Points on a hilly landscape, in no order, each with its height.
A ball rolls from a point to the lowest of its 2 nearest points, and stops where none of them is lower. Distance is the straight distance between rows; heights are no part of it.
K317: [ 11 -21   7  -9  13  -7 -19  -6   0   5  13  -6   4  -8 -12   6   8   1
  -1   3   2   0   4  21  12   1 -10  -7  -7   0  21  12  -4   3   6   3
 -14  10]  (h 533)
K459: [  9 -26  13  17  20   0  23 -10 -11  20   2 -22  -5 -13  -8 -23  -5  10
 -12  -4  -4   8   1 -10  16 -20 -15 -12   0   8   3  29   5  14  14 -17
  27 -15]  (h 281)
K625: [-23   2   1 -11  -7  17   9  11  -2  -4  21  13   0 -22 -11   4  10  -3
   8  -8  -4 -10   3   0  -1   3   3  20  26  -7 -17 -20   9  -4   0  17
   0 -17]  (h 417)
K926: [ -2  -9  11  -2   2  15 -17  -7   5   4  -9  -8   7  -8 -18 -17 -13  -5
 -12  -2 -18 -24  12 -11   4 -14 -36  -3 -14  -3   9   7  -2   5   9  -8
   1  -4]  (h 430)
K594: [  6  -8  -9   4 -14 -30  -9  -4   4  -7 -10   3 -10   7  11  -1  20  -5
   1  -7   8  14   4   8  -5   9  12   4 -11 -19  10  12  13 -18  -3  -7
 -14  22]  (h 428)
K479: [-21 -12  -3   5 -10 -12 -12  10 -16  -7   2 -11   7 -22  -7 -16   6   8
  -5   1   8   0  -6   7 -10   3  -8  -9  -5 -27 -13   5  12  -1   8 -10
  -9  -6]  (h 421)
K169: [  5  -1   3   2  -1   1 -12 -13   1   5 -30  19 -14  -8 -16  18  -6   3
  -1 -17  -3  10  -2  -6 -11  -6  -6   1  -1  -1 -20  13   3   5   6  -1
  12 -11]  (h 328)
K78: [-30  -3 -20   2 -23  -7  -4  -8 -11 -18 -17  -5   0   5  -8  -9  17  -9
  24  -8  23  12 -13  -4  -6  -1   0   5  -1 -17 -15   1  35  -8  14   2
   7  -1]  (h 640)
K390: [ -4  -2   9 -11   3  28  -3 -18   1 -10 -15  -1  -6   0 -23 -18 -22  10
  -2   4 -17   1 -17   1 -13 -22 -12  -3 -14  19 -15  20 -12   1  17  11
  10 -29]  (h 577)
K455: [ -7 -16   9   7  37  -3   2 -10  -5   1 -16  -3 -10 -15 -14 -10   4  -3
  -3 -20   3  14  -6   1   1  -8   0  -7  -2  -7   0  19  10  -1  17  10
  21 -24]  (h 171)
K347: [  1 -30   9   6   5   3  -3   9   9  18   8 -14   6 -10 -22  -3   1   6
 -13  24  -5  -3  24  -1   4 -14 -20 -12  11 -11  16  21  22  16  16 -13
   9   6]  (h 491)
K822: [  7   6 -12   8  -8   9  -9 -11   6  14   0  13   2   3  -1   4 -21  -5
  -6 -15 -22  -6  10  -2 -20  -3 -18   8   3   8 -19   3 -25   2   7 -20
 -11   1]  (h 759)
K40: [-12  11 -13   5 -14  -5  11 -18  -6  -9 -20   4  10  16  -3 -10  17 -21
  20 -16  23  16 -15  -1  14   1  12   0   9  -7   6   4  25  10   2   3
   9   0]  (h 658)
K562: [ -8 -17   6  10   0  10   0  12  -7   8  -4 -30  14 -18 -16 -14  -6   7
  -4  10  -4 -13   7 -13   4 -11 -35 -10  -8 -14  12  14  10   9  15  -7
   1  -2]  (h 462)
K141: [-19  -5 -11  -9  -8 -33   0  -1  -2   9  -1   7 -11  -4   9   2  26 -16
   5  -9  23   7  16 -12   1  13   9   7  26  -7   5   4  11  -7 -10   9
   8  18]  (h 690)
K589: [ -9  13  22 -28   6  20 -12  10  -4   6   6  30 -20 -17  -4  12   0   8
   8   9 -11   1  15  13   5   5  -1   9   3  10 -10 -29 -13  -8  -7  20
  -2   2]  (h 419)
K305: [  3   5   9  -9  16  36  -8  -3   6 -19  -5  18   1  14  -5  -7 -23  17
  19  -2 -13  -5  10  30  -2  -3  13   9   2  21 -13 -21 -16  -8   5  21
  10 -16]  (h 317)
K556: [ 15 -12   5  20   1  -9   0 -30   7  15   3  -5   7   2  18 -12   1   4
  -6 -15   0   4 -15 -17   6 -13 -23   7 -10   6   1  13   8   8   8 -30
  18   6]  (h 509)
K6: [ -5  21  -7  -5  -1  -2  -3  -4  -1 -11 -19   2   7   9  -1  13   9 -13
   2  -7  27  -3 -14  -8  17  -3   8 -11  -2 -10  10   7  15   1  -5  11
  13  -4]  (h 673)
K304: [  2  17   8 -23  -2 -15 -14  10  -2  16   1  -4 -10   7   2  20   0 -12
   4  17   4   2   5 -21  -8  20  -5  -2 -14  -4  10 -10  -1 -11 -13  15
  -7  37]  (h 387)
K276: [-11  -4   9  -7  -3 -30  -5   1  -4 -23 -22  -9 -19 -12 -11   3  21  -4
  -4  -8   8  -2  13  -5  20   5   2  -7  -5 -15  25   8  14   9  -8   8
  32  13]  (h 635)
K525: [-14  -6  -9  -2  -9   8   0 -11 -12 -10 -11 -11  -5  13  -8 -12   0  -2
  18 -11   3  -2 -18   2  -9 -16 -12   9 -14  -9 -17  -4  20  -6  28  -3
 -17  -9]  (h 616)
K386: [  8  23 -15  -3   7  -3   6  -6  -1  -4  14  -3  -6  25  17   2   9  -9
  16   4   8  21 -15  -1 -15   8  24  10  -8   1   1 -19  -3 -15  14  11
 -29  24]  (h 230)
K228: [  3 -27   0  11  -7  16  -4  21  10  14  12 -17  20 -16 -15 -13 -11   2
  -7  13 -12  -7  18   5 -13  14 -14   0   6  -6   8  11 -16   7  -3  -7
   0 -15]  (h 738)
K448: [ 13   8  -9  12 -14 -30  -1 -12   2   4  -9 -24   3   8  -3   5   3  -1
  -1  -6  15  -2   2 -13  26   5   1 -12   5 -19  39  22  14  11  -1 -12
  17  23]  (h 622)
K252: [-39  -4  -8  -7 -31 -10  -3   2 -23 -36   1   0  -8 -16  -4 -13  26   0
  10   7  10   7  -9   7  -7   3  -2  11   5 -15 -12  -5  37 -11   1  12
   5   6]  (h 660)
K260: [ 16  -3  14  -1  19  25   3  -3  13  -6 -12  19  -4   3  -5  -5 -20   6
   0  -4 -10   6  -5  18 -14  -7   8   9  -4   8  -2  -6 -25  -1  -7  11
   3 -16]  (h 285)
K960: [ 32 -31  25  -3  23   4   2 -19   4   7   7  -3  16   7   1 -12 -17   6
 -11   8  -7  -1   0   2  16  -6  -8  -1  -8   8  20  19   1  10  -1  -4
  16   7]  (h 572)
K438: [ -2  21  -4  -9  24  18   5  14   0   5   3  -6  -5   3  -5   9 -18  -5
  -3   1  -6  -8   5 -16   3   1   0 -19  -2  14   2  -8 -26   2  -8   2
  -8  -6]  (h 545)
K415: [-10  12  22 -23  -8  25 -13   1   1 -13   8  17 -10   8  -4  17 -13  24
  16   6 -16  -8  13  32   5   1   4  14   0   5 -17 -30  -1 -17  -6  15
   9  -2]  (h 374)
K881: [ -1   5 -10  22 -13  12  13   4  -7   8  -8  -2   8 -12   1  -3  -7   2
  -8 -11   1  -6 -10 -14   1  -7  -8 -11   5   9 -13   6  -9   7  -3 -20
  -6 -24]  (h 700)
K173: [  2 -20  -5  -1 -20  -6  -4  13  -1   3   3   7 -11  -8  -7  14   3  -6
   7  -3  -6   2   4  -2 -18  12   1  10   5  -8  -8  -4   0  -6 -10   5
 -16   0]  (h 224)
K229: [ 15  18  -2  24  15  -8  15   8  26  17   0 -15   1 -12  15   1   5   5
 -20   5   6  -2  -3 -32   2  -9  -6  -6  -2   3  17   8   6  12   3 -15
  15   3]  (h 661)
K788: [-12  10 -29   6 -12  -9   5  20  -4 -11   6 -12  -2  -6   1   0   4   1
 -14  15   9 -11 -12   0  -6  -3   4 -15  13 -13   7   1   7  -1 -11  -8
 -21   2]  (h 709)
K363: [ 10  -7  19   3  24 -20  -1  -5  -2  -4 -20 -14 -14  -4 -12   3   5   8
  -7  -3   7  10   5   5  24  -6   5 -19 -16 -13  18  10   7  14   5 -10
  18   8]  (h 608)
K736: [  6  -8  18   5  -2  21  18   7  -5  -8  -1 -17  14   5   1 -33  -2  -3
  -5  -3 -15 -14 -30   1   9 -23  -2   4 -12  -1  -3  -4  -4   9   6   6
  -2 -26]  (h 436)
K821: [-24  26   9 -22 -15   5   8   3  -4 -13  19   7  -9  13   6  28  -3  -9
  19  11   7  -5  -1   4   1  11  11  13   3  -4  -4 -28   6 -22 -18  28
   0  15]  (h 722)
K774: [  8  17  -7 -24  11   2 -35   4  -8   6   5  10   4  12   8  18  -6   2
  30  -1  -8   3   3   0 -11  18  -4   9  -9   4 -11 -16  -5 -18  -7  -2
 -16  24]  (h 486)
K534: [ -6  12   6   0  17  14  16   7   7  -9  -4  16  -9  12   6  18 -11   0
   3  10   8   1 -12  17  -9  -2  22   3  -3   6  -9 -13 -10 -10  -8  24
  -5  -4]  (h 231)
K413: [ -6 -14  -8  22  -1 -31   4  -4 -11  -2   0 -23   2  -5  10 -26  20   5
  -9   2  18   6 -18   3  12  -1  14 -10  18 -20  10  15  15  13   4 -18
  16  10]  (h 330)
K622: [  2  -7  15 -17   1  16 -18   2   6  -7   4  -1  12   1  -9 -15  -7  -8
  -2 -10 -13 -23   4   3   8  -6 -14   3  -9  -2   4 -11 -14  -3   2   8
  -5 -10]  (h 399)
K491: [ 18  13 -11   0   1   9  15   7   5   1  20 -11  -1  13  17   2  -1   1
  15 -15 -22   3  -5   4  -5   0  18   1   1   3   2 -27 -25   3   3 -11
 -23   8]  (h 349)
K667: [  7  17 -30   0 -12  17   9  -2   0 -13  13   4  -2  28   4  17  -3   9
  25  -6  -9  -7   7   8   4   9  17  11   2   0 -14 -23  10  -7  18  -4
 -22   2]  (h 398)
K60: [ 10   2  -7  24  -5 -14   1   2  20   9  -8 -23  12  -4   7  -5   8   6
 -10   3  13  -2 -15 -20   7  -5 -12  -2  -5 -21  23  16  17   7  10 -17
  12   9]  (h 646)
K220: [  7  14 -10  16  -7  17  11  -2  -1   2  15  -1  12  -5  19  -6   6   5
  -2 -10  -3  -4 -15  -8   3  -9  -4   4  -1  24 -11 -15 -14   5   5 -16
 -15 -20]  (h 710)
K284: [ -3 -18 -17  13 -10 -23   1  13  -1 -12 -16 -11   2 -18  -7  17  10   6
  -9  10  11   7   8 -12  -5  17   2 -13  -1   3  17  15   5   8 -12   1
   4   7]  (h 689)
K608: [ -4  17  -6  -4  -7  -9  -8  -3   3   4 -27  17 -22   4   2  28  -7  -1
   2  -3  13  12  11 -14 -16   9   6   1   1   5 -20  -6   2  -4  -7   0
   3  10]  (h 288)
K993: [ -9  -9 -17   5 -30  -2  12  11  -3 -17   0   8 -12   8   4  13  11  -1
  20   1  -4   5  -1  12 -15  17  16  16   6  -8  -9 -18   9 -21  -4  22
 -17   5]  (h 149)
K170: [  9  -6 -22   8  -1   5  -2  13  -2  10  19 -11   5  -9   3 -12   2   0
  -6   2  -6 -16 -11   1  -7   4  -4  -5  19 -18   9   8   3  -6   0 -10
 -25  -3]  (h 720)
K418: [-20 -15  -3  -7 -26 -22  -4  -1 -19 -24  11   3  -4 -35   7  -1  35  -1
   2  -3   3   8   0   7  -5  17  -5  19   8  -8   4  -6  15 -16  -6  13
   3  16]  (h 676)
K272: [-16  35  -4 -16  12   7  -1  -2 -10 -12 -13  14  10  21   1  19  -6  -6
  15  -4  22  -1   2   8  20   2  13  -5   6   5 -11 -20  10  -1  -6  10
   3  -5]  (h 691)
K758: [ 18  -2  15  24   0  13  14 -13  11   9   9   0  12 -15  11 -13  -2  12
 -14  -9  -8  -6 -10 -20  -7 -12 -32   7 -12  16  17   8 -12  14 -10 -18
   9  -8]  (h 530)
K937: [ -2  25 -19   7   6  -9   7 -12  12   4   9   5   7  12  25  -1  18 -10
  10  -3  26  14 -24  -5  -7  -1  13  10   0   3   8  -9   6   1  10  -1
 -10   8]  (h 276)
K320: [-20  11  10 -10  -8   9  -4  -9  -6 -18  -8  14 -19  21 -12  22 -11  17
   4  10   7  -4   7  33  10 -10   7   4   0   4 -20 -18  15 -15   1   7
  -7   2]  (h 425)
K989: [-33   1  -1  -1  -2  13  15  15 -10  -8   4   8   3 -19 -13  -8  -7   3
  -4  -2   2  -8   8   0  -9   2   1   1  23 -19 -18  -4   4  -4  -9  10
  12 -31]  (h 442)
K730: [  6  35   4 -13  10  12  10   0  -5  -5  18  -8  -1  25  16   5 -13  14
  12   6  -3  11 -20  -9  -7  -2  13   5 -14  10 -14 -33 -19   6  -6  -7
 -14  13]  (h 393)
K883: [ 11   2  12   7  20 -12  29   5  -3  12   4   3   3   9  16  -3   4 -14
  -7  -5  10  14  -1 -13  -4   5  22   6   2   8  -7  -7 -20   4  -1  11
  -7  -9]  (h 553)
K931: [-17  19 -16 -12 -30 -18  -1  -8   4  -8 -11  12 -10  11  -1  -7  19 -22
  15  -7  18   7   0  -4   2  14  13   4  18 -17  15   1  26  -3  -8   7
   3  19]  (h 674)
K638: [  1   4  14 -19  -3  -8 -14 -12  -8  -9 -18  -2 -10   6  -9   0   1  -2
   1 -13   5  -5  -2   8  15 -12 -10  -6 -15 -22   1  -6   9   3   1 -19
 -15  11]  (h 400)
K24: [ 14   4 -18   1 -11  26  -3  -7   0 -11  -6   4  13  22  -2  -7  -6  -1
  13 -18 -11 -17  -5  -5   9  -3  -9  12  11   6 -13 -25  14   2  19  -2
 -18  -8]  (h 358)
K323: [ 16   0   2   5  18  18  -8 -24  -1  -6 -18  12   2   9   2 -18 -14   0
   5 -16  -2  -2 -10  -1   2 -16  -7  10   7  12  -6 -15   2  10  15  -8
  -3  -6]  (h 326)
K549: [ -4  -3   9  23   4 -13  23 -15 -14   2   3 -10  -7 -11   7 -18  29   8
  -5 -10  14  16 -23  -7  12 -19   1  -2   0  -4   5   5  11  23   7 -17
  10 -12]  (h 277)
K230: [ 22 -28  17   3  13  -9  11   0  -2  11  -1  -8  19   9  -6  -6   2  -5
 -16   3   3  -6  -3  -7  14  -4   1  -4  -1 -12  20  21   3   7  -6  13
  10  -4]  (h 588)
K3: [-14   3 -12  14  -4 -15  23  11 -13  -9  -9   2  14   5  10  -6  15 -15
  -2  -2  18   6  -4   5   0   3  20   2  12  -2  -8  -7  -7   4  -6   6
  -7  -8]  (h 534)
K138: [ 11 -11   6 -15   7   5 -14   9   1  14  16   6 -14  -2  -2  13  -1   0
  17  -2 -21   5  19  20  -2  19   4  -3   1   8   6 -16 -27   3  -9   3
 -13  14]  (h 437)
K967: [ -1  15   1  -2  18   1  -1   5  -7   4   0   5 -19   8   9  13   6  -9
   9  16   8  13 -13   7  -6   6  15  -9  -6   7  -3 -22 -11 -13   2  28
 -20  19]  (h 173)
K631: [ 24 -15  18  -6  20   9 -29  -4   0  14 -11  24   8   0   1   5 -16   2
   2   3 -19  10   8   4  -7  14  -4   3 -11  30  -6   5 -14  -6 -11  14
  13   0]  (h 529)
K34: [ -4  28  -4 -10  26  -8  10  11  -7  -3 -14   0 -10  -4  -1  13  -8  -2
 -10   0  12   3  12 -17   8   2   9 -24  -6   5   6  -3 -11   5 -16  -1
   2   0]  (h 563)
K105: [ 21   3  -6   4   1   3 -17   0  14   9   4   1  13  13  17  -2 -20 -14
  -6  -7 -21 -12   3  -9 -14   1 -13  10 -12   6  -2   0 -11  -8   0 -16
 -12   9]  (h 751)
K799: [ -9  -9  11  -3   0 -10  -8   6  10  -5   6  -3  -2 -27 -14  12   9   3
  -8   8   4  -8  11   2   0   3 -19   0  -8 -19  27   7   6  -1   1   9
   1  11]  (h 505)
K222: [-26  12 -13 -10 -16   6   9  12   0 -21  10   1 -12  -1  -7  15   0  -7
  -8   9   7 -20  -1   1   4  -7   6 -10  16  -6   3  -7   5  -6 -20   6
 -10  -5]  (h 698)
K685: [ 19 -14  15  10  20 -17  10   3  15  22  -1   1   8   0   6  18 -15   3
 -24  12   0  14  21  -7  -5   1   2  -7 -11  14   6  21  -4  11  -2 -13
  17  15]  (h 441)
K119: [  4  -2   6  15   1  23  -3  -8   9   3  -1   3  19  -7  -9 -40 -14  -1
  -9  -8 -24 -11   2   5  -7 -11  -7   0   1  18 -10  11 -35  -3  18  -2
  14 -30]  (h 378)
K191: [  8   3 -11   9  -4 -32  18   4  -8  11  14 -20  11   4  14   0  11  -8
 -18   8  10   0   2 -15  12   5   9 -12   7   2  16  10  -7  10  -4 -16
 -14  18]  (h 731)
K634: [-20   0 -16   9 -23  -4  13  -5  -1 -18 -23  15 -14   9  -1  18  -2   6
   6   2  16   7   3   4 -15   2  11  11   7   5 -22  -8  11  -9  -1  10
  -1  -1]  (h 226)
K606: [-13   4   3   5  15  34  13 -12   8 -20   2  10   6  27  -8  11 -23  14
   5   3  -5  -8   5  22   0 -10  17   7  11  26 -22  -7   5  -7  16  21
  11 -28]  (h 271)
K801: [ 11 -16  13  11   8  16  -1  -6   6   8  -9   1   4 -19 -19 -22  -6   7
 -18  10 -13   9 -13  -1 -22 -10 -12   3 -12   9  -4  32  -4  15  14   0
  14 -26]  (h 559)
K366: [ 27 -20  17  -7  -1  17 -30  -3  -3   6 -10  21  -4   6  -4   6  -3   5
  15   2 -19   6  -2  16  -3   8  -3  15  -7  11 -12 -12   3  -4  -3  13
 -10   0]  (h 552)
K97: [-18  -7   0  10 -16  10 -10   7   2   2   6  -4   9 -14 -12 -13  -5   8
  -4  -3 -14  -7  -2  18 -21  -2  -9   4   1 -13 -31   5 -18   1  16  -8
  -6 -19]  (h 463)
K748: [-18  13 -11  18 -17   4  25   6  -9 -13   6  -6  22  18  14 -13  12  -7
   1   2  16  -1 -24   7   1 -10  19   3   9 -13 -17 -12   8  -1  -1  -7
  -8 -16]  (h 518)
K368: [  9   3   4 -17   9 -24 -20 -11   0  16  -7  -2 -12  11   4  17   1   8
  11  -1  15   4  10   4  25  13   4  -9   6 -11  17   9  10   3 -17  -9
  23  35]  (h 569)
K56: [-29  -2  -1  -7  -1   0  11  29  -2  -3  16  -3  -3 -37 -15  -2   6   1
 -13  15   2  -7  17  -6 -11  14   5  -7  11  -7   6  -2 -10   0 -11  12
   4 -12]  (h 467)
K391: [ 13  15  -1   2 -11 -10   0  -5  -3  -4 -17   8  -9  10   6   4   1   3
  -6  -5   4   8   2   3   4  -7   7  -1  -4   1  -6  -9  -9  10  -9 -28
 -22   8]  (h 348)
K428: [  0  20 -10  -5   0  10 -11  -3  -1  -5  -1  12   3  21   7  22 -12  20
  28   1   0   5   7  16  -5  11   3  16 -12  10 -24 -24  -2 -19   8   3
 -17  13]  (h 444)
K472: [-10   1  -9  15  -1   2   3   9   2  -2 -18  -8   5 -18 -15   5  -5  13
 -15   2   9  -2 -11 -16  -5  -5  -6 -18  -2  -3  -8  18  13   3   3  -4
  11 -26]  (h 687)
K759: [-17   8 -16   4   5 -17  14  13 -18 -22 -11  10  -5   3   9   7  23 -23
   1  10  16   7   1  10  -1   8  21  -7  12   6   1  -6   0  -2 -14  33
   4   9]  (h 551)
K872: [  8 -42   9   5  15   7   3  11  15  29  21   2  11  -4  -8  -5 -14   1
 -11  18 -12   2  23   7  -7   5  -3  -3   9   8   3  29 -11   2  -1   4
  16  -3]  (h 749)
K429: [ -7   8  21 -15 -12   2  -6   3   2   6   2  26 -28 -38  -9  15   7   9
 -17  16 -10   3  17   7   5   9  -7   3  -7  11   2  -7  -5  -5 -11   9
   1   4]  (h 451)
K974: [  4 -12   1 -18   9 -19 -12 -17   7  15  16   5  -6   5   3  17  -3   1
  -1  -2   8 -12  23  -1  26   1 -13 -13   6  -9  10  15   2  -2  -5 -13
  15  27]  (h 539)
K226: [-12  -7 -10  14 -15 -16   0  11  -3 -20 -31 -14 -11 -14  -9   1  11   5
 -15   6  10   8 -11 -10  -1  -2   8 -11  -7  -1  -5  15  17  10  -5  -5
  18  -9]  (h 672)
K779: [  9  -8  12  17  31  -5  20 -15 -10   8   2  -4   5 -12   6 -22   9   7
 -12 -18   7  13 -12  -6  15 -14  -6   0   0   0   4  18   8  12  10  -6
  19 -25]  (h 232)
K113: [-18 -12   4  18  10 -10  -2  -1 -28   8  -9 -28   2 -20  -2 -25  -2   8
  -2   2  13   9 -17  -1  -9   0  -7 -18   2 -20  -3   6  12  14  10 -16
  17  -4]  (h 379)
K403: [  6   9  -8   2 -15  20  -1  -7  15  -6   6   5   2  17   1  12 -28  17
   7  -7 -26  -5   3  14 -16  -8   3  13  -1  11 -26  -9 -25  -6  16  -9
 -11  -6]  (h 769)
K765: [ 22 -17   2   6 -10  -5   2 -25   5  11   2   3  10  22  17 -11   9  -5
   7 -14   6  12 -23 -11  -1   0  -6  20   4  -6   0   7  13   0   6 -12
  -5   5]  (h 488)
K940: [ -4   0   1 -10 -10  22   0   1  -4  -8  -7  18  -9  10 -13  11  -4  -4
  14  -7  -2 -16   9  -3   6  -4  -3  16  16  -2 -17 -19  12   3   5  13
  -5 -14]  (h 390)
K48: [  0  19  -4 -28  -4  12 -23  11   0   0  12   2  -1   6  -1  22 -11   2
   5   7  -5 -13   0  -4   5   4  -1  -8  -6   8  -9 -15  -6  -5  -8   3
 -18   2]  (h 520)
K361: [ 14 -15 -13  18   6  18  -3  12   5  20  23 -15  16 -15   3 -18  -5   4
  -6   6 -14  -6  -6  -1  -5   4 -11  -3  13  12   9   8 -12   9   2 -12
 -10 -10]  (h 729)
K7: [-22  42   5 -25   4 -11  -3  -1 -13 -10 -10  18 -11   4   4  12   9  -7
  13   8  21   2   7   2  14   9   9   1   3  -9   2 -18   8  -8 -24  14
   8  21]  (h 705)
K338: [ 20  19 -10  -7   3 -27  -6 -17  -7  11   1  -6  -3  19  10   3  -7   2
   7  -5  16   9   0  -5  13  12   9  -5   7 -11  30  13  -2   7 -20 -13
   1  34]  (h 596)
K88: [ -3 -22   7  -7  -9 -25  -8 -12 -13  -7  -2 -10 -14   1  -7  -5  20  -6
   5  -8  -4   8   2  10  -4  -1  -8  -1 -21 -27   9  17  11 -14   7 -15
 -16  20]  (h 452)
K962: [-46 -13   1  -6 -24   8  12  -4 -22 -26   6  -3 -12  -5 -21   2   0   9
  12   6   5  -1  -7  13 -12  -9  -2   8  10 -12 -29  -9  24  -6   5   9
   5 -12]  (h 677)
K568: [-11  -1  -4  -6  15  18  -6  12  12  -6  16   0  13  -5  -1  -4  -1 -11
   9 -10  -3 -18   2  13  -1  -1   0   0   4   0   5  -8 -21  -7   1  21
   1 -20]  (h 363)
K865: [ 19  -6  15  21   9  14  21   2  11  10   6  -3  14 -21  -1 -23  -6  19
 -22   9 -14   6  -1 -15 -12  -7 -16   4  -6  13  12  24  -6  11   1  -8
  12 -32]  (h 544)
K270: [ 17   4  -2   0  -3 -12   6   2   3  27  14  -8   8  20  25  -5   3 -18
  -5  -2  -4   3   3 -18  -2   1   3   6  -4   0  -4  -3 -12  -4   2 -21
 -20  15]  (h 741)
K613: [  4  10   3 -21  -2  28 -19  14  16  10   7   1 -12   2 -11  -2  -7   0
  10   6 -34  -5  21  15 -11   4  12  -6  -2  19 -11 -15 -34   7  -1   7
   2  -7]  (h 470)
K924: [ -5 -17  17  11   7  23   5   5 -12   3  -7 -21  15 -11 -11 -53 -13  -3
   3  -3 -20 -12 -13   1  -6 -13 -15  -2  -9   1  -8   7 -16   1  13   1
   5 -27]  (h 409)
K575: [  4  14 -17   1  14   4  -7   3   5   3  16  -5  19  10  15   2  -1 -19
   7  -7   8  -9 -20 -13  -5   8   4   0  -1   6   7  -9 -10  -5   5  19
 -12  -1]  (h 319)
K277: [ -8  16 -18 -10 -16 -26 -12  13   4  -8 -19  -2 -21   2  14  15  12 -10
  -6  16  12   9   3 -10  -7  16   6 -10 -10   8  13   2   4 -12 -15  16
  -1  32]  (h 341)
K343: [  2 -29   3   5  -7  -4  -5  -4  -5  16  -2   6  -6  -8 -18  13  -7  -4
 -11  -8  -7   7   9  -4  -6   7 -16   2   2   1  -6  19  -3   8  -5 -10
   5  -6]  (h 280)
K832: [-26 -16   9  -9 -12 -22   3   8  -9 -25 -22  -6 -27 -28 -15  -5  18  -1
  -7   2   3   2  -1  -9  -2  -1  -6  -3  -6 -10   2   8  18   5  -7  13
  23   2]  (h 654)
K435: [ 22 -15  -4  -8  -7   9  -3   6   8   4  17 -11   5  11   6  -5   7  -7
  15 -21 -31  -7   5  22   7   2  10   0   8  -5   9 -12 -18   8   1   2
 -13   1]  (h 394)
K334: [ 29   4  11  -6  23  11 -18   3   3  16   7   9  10  -1   3  -3 -18   5
 -10  12 -20   9   0  -9 -10   8   1   3 -13  41   1   4 -20  16 -11 -16
   5   2]  (h 510)
K241: [ 35 -19  10  -2  18  -2 -11 -15   9   9  22   5   9   9  14  -6  -4   5
  -7   0  -9   0  -7  19   8  -5   2   5  -5  14  11   2 -13   5   1 -13
 -11  10]  (h 556)
K510: [  8 -18  10  -6  22 -13  14   0  -3  17   3   4   2   6   2  -1  -1  -8
 -11  -8   7  -7  15   0  14  -1   5  -8  12  -7   4   8 -15   1  -9   5
   4  -5]  (h 570)
K126: [ 20   3   0   4   1 -34 -14   1   9   8  -9   0 -13   4  19  16  12  -2
 -11  16  11  16   4   0  -4   9  12  -5 -15   6  12  12   4  -5  -6 -12
  -3  34]  (h 388)
K151: [  8  14   5 -26 -13 -19 -15  -3  -4  10  12  10  -6  11  10  13  11 -13
  15  -1   7   4   7  -3   5  23   1  11   1 -13  16  -6   9 -17 -15  18
  -9  24]  (h 423)
K5: [ 19  14  12  -5  34   0  -4   3   2   2 -16   5   1  -8  -4   4 -10  12
  -9   0   2   4  17   4  14  -3   1 -19 -11   4  18   9  -5   7  -8 -13
   9  -4]  (h 584)
K285: [-11   5 -10  -7  -4   4   1  18   2 -10  -5   3   0  -5 -10  22  -2  -9
  -9   7  13  -9  -8 -14   6   1   5 -14  -2   2  -2   6  16  -7 -10  18
   3 -22]  (h 688)
K946: [ -3 -26   3  -7  12  -8  -5  -5  13  18  22  -1   9  -8  -7  10  -5   2
 -11   9   1 -14  26  -9  16  -5 -26 -12  12  -9  12  20  11   5   7  -8
  21  11]  (h 514)
K351: [  9   6  -3  12   7  26  -2 -12   6  -7 -10  19   5  -3  -1 -29 -19   1
   0  -6 -22 -14  -1  -5  -6 -14   3   6  19  32 -12  -8 -15  -3  19   4
   4 -25]  (h 352)
K734: [ -8  -9  11  -4  -3 -18 -11  -2   8   8  12  17 -27 -46   1  18  15   1
 -12  12  -3   3  15   0  -2   5 -10   5  -1   3  14  -1  10 -13  -6  10
   8  21]  (h 477)
K992: [-15  -2 -11   7 -24  12   7  17   2  -7  13  -9  14   8   6  -3   1   4
   4  -3  -8 -11 -10  14  -5  -7  15  -1   2 -11 -24  -9  -8  -7  10  -2
 -12 -21]  (h 493)
K209: [ 20 -10  11  25  18  11  24   9  14  18   9 -12  27 -12   4 -11 -10  10
 -17  16 -11   3  25 -15   4  -8 -18  -6   4  22  21  22  -5   7   9 -15
  11  -9]  (h 560)
K2: [-21  -4   6  -1   5  21   6 -10  -7  -9 -11   1  -8   1 -20  -6 -10   4
   1  -4   2   0 -15  14  -8 -26  -2  -1  -3  -3 -20   4   5  -1  20   9
   2 -28]  (h 595)
K13: [ 22   4   4  -9   5  20 -11  13  20   9   3  -7   8   1   3 -21 -15  -6
  -5   6 -34 -10  14  -3  -2   3  12  -7  -9  28   1  -7 -38  10  -3  -3
   7 -12]  (h 492)
K690: [-30  17  -6 -12 -27   7  15  -9   4 -24  16   6   9  26  -2  18   6  -8
  25   1   9  -8   9  12   8   6   6  23  10 -11  -8 -18  24 -17   0  17
   0   3]  (h 736)
K845: [  2  20 -25  13 -24 -23  14   5  -5 -12  -3 -17   3   1  16 -15  17  -2
 -13   4   9  -3 -10  -8   7  -3   5  -9   2 -11  20  10   8   2  -8 -19
 -17  14]  (h 721)
K679: [  9  35   0   2   0  -3  10  -1   8  -3   9   2  -1   7  22   9  -9  15
  -6   8   9   2 -13  -7  -4  -7  -1  -4 -19   5   2 -15 -13   7 -17 -23
 -14   5]  (h 389)
K85: [ 16 -21  -2  10   1 -29   0  -4  18  22  10  -3   2   7  18  15   4   2
 -17  14   1  12   6  -1  -6   2   3   0 -16   2   5  25  10   4  -1 -20
   7  26]  (h 418)
K500: [ 16  -6  -1  -5 -13 -11  -3  -9  -2  10   5   7  10  29  11   5   7 -18
  22 -14   6   6   0   1   5  19   9  16  11  -9   3  -3   3  -8   3  13
 -11  10]  (h 459)

Call two points neighbours if one is among the 2 nearest of the other. Go from one point of each pair to the other, from neighbour to neighbour, staying as low as possible. Name the highest point that can't be avoided.
K126 / K391: K88
K491 / K391: K730
K967 / K323: K736

Where does a ball stop that starts at each point below?
K758: K277
K631: K491
K230: K779
K960: K415
K974: K967
